Points, in no order, along strands that fork, close into loops and pass close to each other.
In the rows, zero is written as 128.
Two points are linked if the straight distance between their rows is under 86.4. Some points are linked to none.
J148: [165  65 126 140 118 150 169 213 118 131 139 110 122 142 117 136 180  81
 150 109  90]
J591: [ 93 152 140 125  95 127  73  64 139 160 125 145  97 117 168 114  88 153
 138 117 179]
J529: [159  64 131 125 153 107 204 164 126  58 126 125 140  66 138 136 113 154
 144 126 112]
J196: [124 188 142  96 142 110 160  97 110  64  78 120 150  97  91 138 166 160
 167 134 133]
J535: [ 76 176 125 123 102 129 116  72 107 167 108  98 141 101 117  97 170 128
 122 142 171]
J622: [147 138  56 132 155 122  96 122 126 123  99  90 119 154 167 113 191 169
 151 160 108]
J850: [108 182 142 137 126 120  88  53 135 162 107 129 116  80 101 138 130 148
 112 119 174]
J10: [131  96 160 101 113 142 157 133 145 104 176  87 168 139 174 122  98 108
 121 163 121]
J257: [109 117 157 121 123 128 112 132 156 149 167 122 145 153 181  94  63 106
  98 134 128]
J505: [ 86 130 112 118  94 138  83  69 129 162 125 103 106 128 159 127 118 156
 147 141 173]
J120: [132 129  83 152 140 139 107 139 120 136  93  97 128 151 108 153 206 139
 132 155 121]
J527: [ 96 177 112  52 104  84 161  65 109 116 175 129 173  83 129 103 108 139
 151 132 143]
J700: [107 146 139 110 155  86 131  83 143 116 149 159 128 120 121 115  45 148
  99 115  99]
J29: [139  91  66 148 147 113 121 122 123 163 135 116 103 156 116 155 138 144
 113 121  88]
J282: [130 129 170 167 124 161 144 163 112 135  99 126 145 105  56 166 183 105
 128 160 167]
J988: [ 97 189 146  87 117 140  75  94 132 102 107 128 127 126 154 124 113 162
 166 128 182]
J983: [ 75 185 175 128  87 148  74  94 131 169 110 129 127 112 149 105 139 121
 124 123 200]
J241: [166 112 112 153 119 208  81 162 113 161 129 155 119 156  97 176 151 109
 103  89 128]
J681: [103 122  82 145 127 103 137  63 117 167 106  96 116 119 104 134 149 140
 116 135 134]
J47: [132  98 180 128 104 132 158 142 140  85  90 169 110  64  80 166 100 135
 146  89 158]
J600: [154  71 117 165 112 154 174 192 110 121 110 116 119 116  96 159 191 101
 138 118 115]
J543: [ 95 159 140 112 111 152  79 132 126 125 101 109 136 152 191  95 148 131
 159 149 173]
J478: [100 144 157 123 110  98 158  89 133 137 110 143 133 103  76 144 108 125
 122 101 125]
J170: [183 171  88 193 156 154  83 162  87 162 121 160 130 141 139 128 219 128
 110 126 125]
J990: [111 105  96 147 117 150  96  90 131 136 100 105 108 130  83 194 148 164
 135 154 158]
J150: [174  78 123 126 158 103 196 169 127  83 151  97 143 121 149 124 141 123
 143 154  71]
J490: [126 159  70 120 145 110  98  37 123 118  91 114 102  96 108 139 136 182
 137 130 150]
J36: [150  70  91 158 118 167 129 151 115 136 118 121 107 143  72 202 169 127
 132 126 116]
J585: [175 100 120 118 155 125 169 196 122 120 166 134 130 156 124 115 131  90
 113 107  57]
J651: [126  99 164 109 111 127 197 165 110  79 146  89 171  91 173  88 147 120
 161 166 127]
J384: [170 101 124 103 140 144 137 152 142  48 116 134 115 129 113 177 100 153
 173 125 133]
J238: [151 129 128 106 159 126 121 118 152  70 152 133 133 147 149 145  58 148
 119 140 107]
J32: [ 99 104 144 120  95 122 181 104 110  89  93 125 135  46  96 158 152 163
 168 125 159]
J62: [ 83 116 111  88  85 138 111  54 124 139 130 105 118 115 115 155 101 155
 150 133 173]
J958: [121  99 132 111 111 170  83 138 159 122 130 117 119 168 148 161  94 132
 158 130 155]
J473: [144  80 101 119 138 144 101 131 156 127 164 120 116 162 146 157  72 144
 121 135 109]
J143: [ 92 160 134 149 113  87 110  66 131 187 119 139 116 109 140  88 119 123
 109 117 144]
J936: [161 177  85 182 183 131  93 117 112 143 100 136 122 110  87 146 195 158
 108 151 149]
J179: [170  99 164 109 132 159 145 211 153  77 149  97 155 158 162 100 150  95
 161 154 114]
J810: [ 92 162 147 119 116 114 121  66 140 150 107 139 124 106  92 141 104 133
 117 104 149]
J80: [174 109 143 106 151 109 183 125 140  37 154 133 149 101 143 138  77 150
 115 146  90]
J463: [ 72 167 165  88  87 125 112  61 135 154 134 133 132  95 114 136  92 132
 145 106 173]
J497: [129 134 149 141 119 149  79 195 150 163 138 145 133 179 188  91 129  83
 130 104 132]
J845: [120 204 130 169 158 111 115 103 115 160  86 120 149  99 114  82 198 123
 101 149 152]
J620: [ 96 150 187  70  95 144 121 115 139 107 163 126 169 126 167 109  62 110
 142 135 164]
J501: [125 117 162 149 110 149 156 150 113  95  85 128 129  91  79 166 170 133
 152 144 159]
J759: [100 192 131  93 113 115 141  53 110 106 102 122 138  66  65 144 157 154
 149 135 158]
J367: [165  91 154 106 128 159 134 186 158 100 191 144 125 161 129 111  64  94
  75 124  92]
J592: [118 141 145 130 132 136  84 149 147 136 118 152 117 158 156 127 101 120
 130 103 141]
J716: [170  73 130 122 129 143 132 146 166  79 188  96 148 152 167 135  96 106
  83 159  77]
J504: [130 123 153  86 127 143 119 109 153  75 156 124 143 141 155 149  59 141
 147 143 150]
J516: [134 161 117 137 146 160  92 112 120  91  76 115 123 119  72 184 180 171
 140 167 165]
J952: [122 107 145 110 116 184  82 180 159 114 140  85 143 180 181 120 129 121
 172 165 146]
J641: [122 114 134 102 128  98 184 106 122  83 113 131 132  91 108 144 111 148
 169 129 123]
J991: [119 161  92 156 148 100 130  60 122 164  96 102 131  91  84 118 163 140
 101 140 141]
J766: [115  53 149 119 102 120 181 110 143 119 164 128 130  93 115 137  61 130
 126 140 120]
J876: [ 94 197 105  72 122  87 136  51 117 131 134 128 147  85 130  92 117 142
 143 115 141]
J423: [107 172 101  89 129 110 129  36 116 114 100 116 127  86  88 150 127 173
 141 122 152]
J116: [178 100 106 116 162 143 125 177 139  93 159 104 143 164 151 144 134 128
 148 139  83]
J225: [139 115 135 155 128 109 177 157 106 139 117 154 126 117  63 154 145  92
 102  99  97]
J212: [130 143 119 107 146  85 205 121  93  80  89 105 156 105 113 113 181 149
 168 148 103]
J321: [137 186 126 123 176  73 134 110 125 116 108 165 125 127 105 122 101 136
 103  85  97]
J309: [130 181 162 176 129 114  91 153 132 172 117 174 110 146 169  88 145  88
 112 102 142]
J103: [134 129 127 132 143 134  75 128 154 133 147 147 111 160 190 114  75 145
 123 127 134]
J237: [112 201 146 121 165  64 125  87 137 130 110 162 127 106 115  97  94 142
 105  90 108]
J197: [103  97 100 153 104 158  81 102 141 173 108 101 107 147 114 172 149 144
 133 141 154]
J298: [153 233 138 166 177  97 103 123 115 123  85 158 133 113 126 109 178 133
 111 114 138]
J347: [174  98 136 113 131 139 144 168 163  69 193 128 136 150 140 118  70 108
  51 136  65]
J978: [ 73 148 105  82  85 129 107  94 104 153 145  90 144 123 168  82 144 133
 152 162 172]
J858: [155 152 131 126 145 153  58 161 144 117 153 199  87 162 159 121  60 135
 105  86 116]
J522: [130  82  99 136 145 124 113 132 145 149 169 110 121 156 159 128  85 132
 111 144  93]
J9: [150 135 157 112 133 151 132 197 140 107 124 129 141 173 135 116 129  88
 142 109 120]
J646: [ 87  81 134 146  84 162 101 116 137 167 119 105 109 147 102 177 122 117
 136 138 165]
J265: [111 109 178 105 104 125 160 131 140 101 140 135 141 118 121 129  80 111
 153 121 143]
J603: [125 160 137  89 139 103 194 118  99  54  95 120 157  92 126 118 165 158
 183 146 125]
J946: [138 183  76 137 144 100  96  70 119 121  86 118 103 107 155  79 166 166
 149 148 142]
J583: [158 141  74 157 169 104 125 142  99 166 136 172  99 146 135 115 145 129
  87  87  63]
J698: [145  70  91 150 109 175 108 170 123 159 137 106 121 170 108 171 167 106
 134 122 110]
J295: [123 193 148  76 155  96 150  96 127  73 140 132 173 120 162  94  90 146
 151 130 126]
J962: [ 77 159 129 114 100 109 158  78 102 161 113 101 160 103 106 103 170 113
 135 134 150]
J675: [ 82 126 115 101 110  87 165  74 114 172 160  98 163 118 137  85 108 115
 124 135 124]
J368: [117 110 143 117 115 154 100 147 153 134 127 137 116 163 121 150  91 113
 135 108 145]
J408: [118 111  78 118 141 109 121  89 125 155 130  93 126 145 164 112 126 159
 141 153 123]
J996: [ 96 202 139  97 143  72 146  49 135 144 117 149 144  84 118  86 111 138
 127  95 115]
J259: [ 99 213 141  68 130 119 101  89 122  94 116 131 147 111 157 100 122 159
 166 121 168]
J216: [145 111 137 107 129 127 161 138 126  54  98 133 119 105 109 166 119 161
 180 130 144]
J580: [166 169  90 179 177 162  80 149 106 147 107 137 135 135  98 148 214 143
 113 153 144]
J340: [120 123  74 150 141 102 116  63 133 152 106 127 102 119  90 168 123 160
 106 118 127]
J564: [159 107  71 152 159 125 126 158  98 176 149 142 111 165 142 117 155 114
  99  91  53]
J518: [162 222 125 153 176  90  94 125 121 108  91 180 105 126 139 113 144 143
 112  94 124]
J882: [141 196 146 126 156 137 115 112 121  81  74 133 131 107  64 185 162 161
 144 137 166]
J299: [112 140 101  91 130 108 137  82 113 127 172  88 163 124 190  87 115 142
 127 165 139]
J17: [121 114 138  92 123  92 208 102 106  72 132 139 159  48 125 121 116 163
 172 122 126]
J987: [170  95  76 123 150 164 104 153 119 121 146 150  97 163 113 172 119 143
 121  86  83]
J97: [128 158 138 193 109 109  87  97 129 197 130 175  78 116 129 117 128 115
  84 116 146]
J960: [104 114 170  95 104 104 209 131 107  79 135 141 170  44 144 100 121 135
 166 119 143]
J108: [143 193 123 136 164 111 109 163 121 112  89 133 142 155 158  98 176 129
 138 112 119]
J656: [150 105 169 122 137  96 216 184 128  82 125 130 160  97 136  88 124  99
 137 120 104]
J27: [ 78 156 168  74  93 125 124  78 134 131 169 133 149 109 151 112  63 129
 146 117 166]
J921: [158 134 131 132 146 118 168 181 109  99 100 124 136 147 109 137 172 103
 149 113  97]
J388: [122 140  96 199 131 138  96 141 117 192 109 111 132 136 131 110 220 120
  98 163 137]
J579: [201  95 108 102 149 164 135 188 130  81 150 144 118 159 119 153 127 125
 150 109  87]
J750: [150 106 135 111 134 156 105 171 152 118 179 155 113 168 123 117  46 114
  83 107  99]
J390: [ 97 102 120 112 127  80 191  89 120 161 142 104 152 124 124 105 116 116
 128 136 100]
J26: [137  95 167 132 126 113 204 198 120  93 102 115 150  93 132 103 162 105
 157 115 121]
J889: [136 116 168 149 104 142 155 146 129  92  87 150 120  80  64 186 138 125
 137 109 164]
J897: [ 97 117 107 100 126 105 121  54 135 153 160 117 131 116 157 109  71 158
 118 139 129]
J57: [103 101 146  91 100 136 159 116 123 116 169  90 165 133 162 116  96 120
 147 162 139]
J650: [147  88  77 155 117 168  73 155 128 159 133 118 112 169 143 166 165 134
 137 118 107]
J67: [134 125  94 150 150  98  99 122 131 157 155 169  92 149 153 108  79 144
  91 112  85]
J626: [104  97 132 151 115 130 108 158 140 200 152 145 114 165 136 112  94  86
  89 100 110]
J726: [103 128 137 154 116 127 165 156 108 159  95  93 156 140 102 121 207  90
 126 154 118]
J613: [ 89 168 151 139 121 104 109 107 129 171 111 132 136 129 163  79 125 114
 124 118 144]
J982: [151 150 161 164 152 177 117 165 104 143 122 150 139 125  48 177 169 104
 114 132 170]
J410: [105 138 126 101 126 121 156 136 103 112 109  78 159 140 153  96 180 132
 163 167 117]
J924: [141 121  74 178 113 124  76 117 134 172 124 130  87 153 176 113 173 146
 139 151 126]
J101: [147  89 102 107 139 163 106 147 141  81 118 100 121 162 140 170 135 165
 183 159 123]
J610: [158  61 121 131 139 112 187 163 125  78 104 139 112  69 105 160 122 154
 147 105 120]
J286: [132 159 146 170 124 141  87 185 133 183 129 161 126 162 172  91 156  80
 108  96 126]
J883: [144  90 101 149 148 131 121 174 120 189 167 131 122 172 151 107 138  96
 101 100  69]
J255: [ 83  92 127 137 100 122 110  95 144 200 152 117 116 148 161 111  90 124
 120 135 143]
J950: [135 134 129 131 132 108 176 143 111  91  87 108 138 121 102 138 177 132
 156 139 116]
J493: [114 146 147 132 124 121  73  90 149 146 140 160 101 137 180 106  61 148
 129 127 152]
J993: [ 73 147 103  90  81  98 132  72 105 178 170  91 155 107 156  70 129 122
 134 144 158]
J574: [126 204 132 148 148  99  98  71 135 143  89 144 114  95 124 114 145 148
 116 120 156]
J997: [169 145 128 161 152 208  88 159 108 145 129 163 134 140  73 185 170 115
 109 109 155]
J842: [144  86 169 111 120 152 169 191 137  82 137  91 153 122 166 100 146 110
 169 162 133]
J403: [130 133  59 110 148 103 103  46 126 122 111 110  98 117 139 129 113 191
 143 143 143]
J469: [154 128 159  98 143 103 198 130 132  49 152 131 172 100 151 110  90 129
 125 140 102]
J14: [129 160 148 124 150  87 159 112 124 109  99 157 125 115  79 149 116 126
 124  97 105]
J185: [124  89 108 157 125 138  97 171 135 197 163 136 116 170 166 107 115  96
 100 109 100]
J925: [168  58 157 114 112 159 152 204 155 109 160 127 121 143 136 122 118  90
 132 128 120]
J110: [ 96 151 111 133 122 143 103 119 109 146  83  86 140 138 147 105 196 132
 139 170 147]
J896: [150 146 115 135 154 125 119 161 120 134 122 157 121 157 116 140 134 109
 113  85  95]
J356: [128 178 175 137 135 128 110 134 133 136 122 184 102 116  62 159  90 103
  77  67 131]
J662: [187 100 117 113 170 104 177 159 131  55 156 143 126 122 121 147  87 143
 123 135  64]
J334: [173  40 155 117 114 157 167 200 165  88 155 130 117 102 143 122 111 120
 128 120 141]
J964: [133 130 133 111 154 112 132 108 155  93 169 137 134 144 147 123  39 146
  85 136  95]
J981: [121  85 149 126 115 153 114 171 166 147 168 115 141 172 156 118  80  88
 114 133 122]
J43: [149 107 123 129 125 170  78 197 145 148 151 125 136 181 167 118 138  90
 139 110 115]
J640: [140 172  98 170 174 100 117  87 118 154  90 126 134 103  76 140 174 141
 100 136 138]
J709: [ 86 100 131 144 118 111 109 119 148 193 163 147 106 144 140 100  62 114
  86 115 116]
J243: [144 184 120 144 141  97  85  87 139 113 110 162  88 135 188  79 117 162
 153 137 148]
J721: [ 82 170 137  98 105 163 103 122  91 122  70  92 149 126 126 110 205 130
 140 194 161]
J366: [150 125  77 122 170 125 119 147 123 103 110  80 136 167 150 132 184 161
 170 155  87]
J680: [184  71 147 112 125 171 143 217 156 100 168 108 140 167 150 118 143  84
 143 136 110]
J248: [128 127 101 181 127 108 101 125 131 189 131 146  96 151 171  96 143 119
 112 132 115]
J570: [105 104 171 114  97 128 176 126 127  84  96 144 131  45 102 157 116 150
 164 104 164]
J596: [115  76 157 141  84 165 143 170 139 130 113 118 120 142 101 157 140  91
 148 125 158]
J232: [ 96 190 180  99 108 107 172  99 115 102 101 134 162  79  95 123 149 120
 157 116 147]
J582: [194  99 125 112 169 121 174 187 130  69 171 145 130 142 129 124 103 116
 104 122  60]
J665: [141 164 143 159 133 154  60 128 130 151 118 181  90 134 116 162 116 126
  93  86 158]
J18: [136  60 135 122  99 167 117 183 158 162 175 132 116 175 128 123  88  75
 110 114 110]
J971: [ 98 101 129 111 108 159 120 155 119 142 138  58 155 163 178 105 166 114
 167 182 126]
J699: [131 173 109 193 151 110 112 125 114 191 103 114 135 115 118  92 211 114
  90 160 139]
J941: [127  65  86 132 131 101 165 117 128 150 144 111 108 144  96 157 120 135
 126 131  85]
J633: [123 114 141 120 119 125 132 134 129 123 131 179  84 124  57 163  58 121
  94  79 101]
J508: [175 138 116 131 150 149 141 184 106 114 123 149 126 160 104 145 158 102
 127  86  90]
J361: [143 181 150 123 151 115 148 111 120  59  71 147 135 109  76 168 146 155
 155 118 138]
J758: [106 149 177  99 112 142  97 116 155 124 164 129 156 147 196  96  56 116
 119 137 159]
J315: [103 218 170 148 146 131 116 110 112 156  91 116 161  90  89  93 184 118
 114 159 175]
J443: [133  84 150 149  82 192 118 178 139 156 129 135 115 157  82 172 140  76
 121 109 153]
J33: [ 93 141 191 106  93 108 196 124 120 105 117 146 161  68 111 101 128 104
 160 106 142]
J363: [ 98  71 144 130  78 154 153 143 121 140 116  92 128 127 119 151 157 110
 162 156 154]
J173: [ 92 155 145 123 109 120 163 103 102 130  90  98 157  98  89 123 185 124
 139 157 144]
J713: [134 119 172 110 128 103 206 138 132  88 145 126 172  97 147  92  98 112
 138 137 107]
J394: [105 112 149  91 111 170 114 154 129 113 140  78 155 162 177 111 140 123
 172 179 147]
J317: [150 108 114 130 137 157  69 159 150 129 179 177  91 161 155 121  51 136
  90 103 105]
J873: [174  75 126 134 138 128 192 199 111 125 143 132 128 134 114 118 156  87
 122 108  72]
J608: [155 187 110 142 167  89  94 111 129 112 101 171 102 138 162 106 128 159
 133 110 123]
J927: [130 107 179 123 103 131 159 164 138 118 120 173 115 118  82 139  96  88
 109  87 129]
J553: [ 73  85 145 129  73 149 139 104 125 167 120  93 133 137 108 146 142 108
 138 146 160]
J696: [123 132  94 191 114  94 107  87 130 200 117 132  90 123 147  90 164 121
 101 142 135]
J208: [126 182 159 163 138 126  86 113 127 164 120 184  99 107  84 157 104 132
  75  85 148]
J913: [ 80 109 109 130 101 110 105  57 135 193 150 128 102 121 158 100  75 145
 111 133 144]
J544: [102  73 138 112 103 107 167  81 132 133 143 117 123 111 101 147  83 140
 139 133 127]
J440: [129  86 141 142 121  93 199 160 109 146 135 156 121 118  74 124 113  82
  96  95  80]
J262: [168 135  94 122 167 135 116 176 126  93 121 107 141 170 152 132 169 139
 163 136  92]
J461: [133  52 140 103  98 176 130 135 153  91 161  87 133 135 154 159  92 140
 159 170 148]
J373: [105 107 121 178 106 150  91 151 134 204 130 124 124 158 133 136 162  86
 100 118 142]
J715: [120 149  95 114 154  82 161  80 118 119 114 109 144 121 121 109 128 151
 139 127 106]
J639: [ 76 158 118  70  86 145 100 101  96 127 125  96 139 123 146 112 144 143
 168 164 180]
J803: [173  67  86 122 139 140 151 150 116 104 143 142  91 138  93 185 117 138
 131 105  78]
J619: [152 147 118 121 149 146 113 150 126  67  78 124 126 149 107 175 161 156
 170 132 134]
J327: [135 206 162 144 165 105 156 144 112 103  79 133 162 122  83 123 188 117
 125 125 132]
J131: [112 176 144  91 138 140  93 139 127 101 125 106 160 151 205  80 137 139
 162 161 157]
J28: [136  99 108 154 121 160 116 129 124 126 110 121 111 138  67 207 156 145
 133 139 146]
J912: [133 114 112 153 141  97 111  91 147 159 180 136 119 141 205  74  80 142
  85 159  95]
J860: [158 150 106 136 178 107 134 163 104 134 137 166 120 154 131 110 117 118
  92  83  71]
J280: [111 195 169 155 126  96 104 126 133 167 111 151 125 134 168  64 144 104
 114 110 145]
J853: [155  51 150 115 108 164 151 196 156  75 119 131 114  94 133 145 123 141
 166 119 162]
J51: [141  94 112 136 152 127 120 153 149 149 193 125 124 160 159 102  70 120
  67 130  70]
J297: [150 158 144 120 143 153  71 177 142 119 129 180 109 166 159 120  85 114
 120  79 134]
J496: [ 95 109 130 134 125 104 138 128 132 157 153 164  93 137  76 128  50 123
  75  87  90]
J135: [113 142  89 158 136 129 108 138 110 165  90  83 141 145 137 106 222 130
 120 174 124]
J632: [113  95 127 144 132  90 186 150 119 175 148 132 128 142  98 110 104  85
  92 106  75]
J813: [108  87 108 125 124 104 150  94 132 147 130 128 108 133  92 162  85 140
 119 117 104]
J506: [115 168 117 177 100  90 111  55 126 193 121 136  84  95 142  74 142 122
 109 141 150]
J635: [144  81 118 142 124 110 179 142 121 105 110 152 104  91  70 184 127 142
 129 102 111]
J740: [112 103 134 156 116 134 140 176 123 170 116  93 140 167 118 131 187  86
 125 135 113]
J500: [114  76 117 132 122 131 130 148 126 162 166 149  96 153  95 142  61 116
  81 101  87]
J362: [136  89 129 146  98 201  94 165 133 166 140 151 108 161  91 169 120  83
  96  85 138]
J145: [160 180 127 182 148 145  79 139 112 159 126 193 102 137 132 136 154 120
  90  92 133]
J565: [191  88 112 106 153 153 132 162 145  54 144 150 105 141 119 173  91 155
 148 125 103]
J738: [ 86 175 159 139  94 146  68 121 129 160 101 123 120 138 182  85 156 117
 142 143 183]
J548: [129 213 112 140 129 106  96  59 118 136  88 133 108  80 137  78 167 151
 128 148 168]
J420: [134 172 123 156 103 105  82  60 142 141 117 161  69 128 176  87 119 153
 145 149 156]
J130: [159  67 166 112 100 153 168 149 153  67 177  78 159 108 181 120 114 107
 117 166 122]
J636: [123 106 116 116 128 118 120  99 140 125 123 141  93 132  90 176  72 151
 129 110 125]
J816: [153  45 154 111 101 170 148 155 161  70 163  83 138 115 171 139 113 133
 146 173 142]
J784: [ 86 150 136  83 100 156  91  97 116 104 103 108 130 133 144 143 121 150
 174 145 186]
J826: [158 140  93 150 157 135 125 120 106 120 105 150 113 138  69 191 149 145
 112 103 113]
J54: [ 70 179 179 126  94 133 109  86 124 173 110 112 146 103 112 115 148 110
 118 130 183]
J578: [105 100 125 130 137  90 164 124 135 169 151 122 136 144 127 106  88 107
 101 124  86]
J801: [140 160 166  88 147 136 139 150 144  61 141 105 178 152 188 105 111 117
 145 155 131]
J854: [107 116 138  77 105 133 145  90 125  96 164 110 151 120 151 133  85 145
 154 156 152]
J792: [141  47 151 128 113 122 186 153 148  95 166 143 125  87 114 128  63 126
 104 131 108]
J767: [120 195 179 162 147 139  97 152 127 163 107 144 150 123  94 132 160  95
 107 120 174]
J872: [165 165 104 189 144 146  83 148 108 163 125 169 109 149 149 117 180 115
 105 105 120]
J911: [153  76 133 168 110 149 178 173 107 133 118 144 119 109  69 173 171  95
 111 108 120]
J391: [112 123  93 123 132 118  87  61 147 137 113 137  87 122 113 171  86 177
 121 114 147]
J357: [142  65 121 112 122 171 102 138 170 108 162 111 118 166 142 168  77 142
 144 147 134]
J852: [149  47 128 133 136 104 203 147 133  92 159 115 137  78 138 130  94 141
 118 144  89]
J589: [116 157 110  66 123  98 168  82 104  96 175 105 182 108 157  95 115 145
 145 157 138]
J601: [108 114 123 156 119 136 116 143 128 177 114 113 129 156 124 137 155 103
 113 123 127]
J657: [148 173  69 142 170 103 105 112 119 112  86 113 117 138 158 105 178 162
 145 143 113]
J82: [115 137 138 189 116 135  87 137 126 209 136 160 105 137 126 132 142  94
  80 107 148]
J536: [ 81 117 129  79  72 129 139  74 115 128 153 116 139 108 121 146  93 146
 163 141 175]
J563: [149 114 141 120 138 166  83 190 162 117 155  99 152 184 194 109 123 112
 148 144 125]
J742: [129 130 100 122 140 110 115  76 137 132 184 105 143 130 215  94  95 151
 101 168 116]
J435: [162  90  49 141 155 128  90 127 128 137 138 129 100 159 123 171 130 164
 125 115  86]
J786: [164 103 133 123 150 143 131 188 146 137 190 132 142 171 154  93  89  86
  72 121  64]
J306: [111 153 159 116 125 123 112 122 144 125 124 186  93 121  61 168  62 122
  93  67 126]
J69: [115 136  82  62 115 103 171  92  86  88 126  82 151 104 126 114 166 162
 177 179 132]
J734: [156  64  94 137 130 117 174 137 115 125 123 139  94 123  80 181 133 131
 129 117  93]
J397: [117  80 157 113 115 126 198 184 108  88 105 103 154  72 147  99 164 131
 167 133 137]
J908: [112 162 149 119 146  98  97  87 149 130 139 167 109 124 161 100  53 153
 111 108 126]
J127: [105 147 137 147 125 121 168 128 100 148  84  92 162 116  79 122 209 109
 124 170 136]
J456: [146  82  64 163 117 142  60 127 144 178 143 121  97 160 171 144 143 158
 139 138 113]
J948: [115 150 137 178 144 128 132 137 116 184 117 117 148 122  72 139 181 103
  94 142 153]
J252: [ 95 222 155  89 126 103 144  61 119 121  98 133 155  71  88 122 156 138
 135 115 150]
J841: [154 142  96 164 152 165  93 158 110 133 103 118 138 148  93 168 206 136
 125 146 128]

A fork is a point with three links, a tip a point with one. Leave the first point through the second and follow the links. Name the first fork or tip that comes.
J116 / J262: J810
J478 / J14: J912
J596 / J443: J32
J882 / J361: J897

How many points has the smallest loop of links through each point below? Write none if it is on no loop.
J813: 10
J62: 11
J941: 6
J786: 13
J103: 16
J758: none
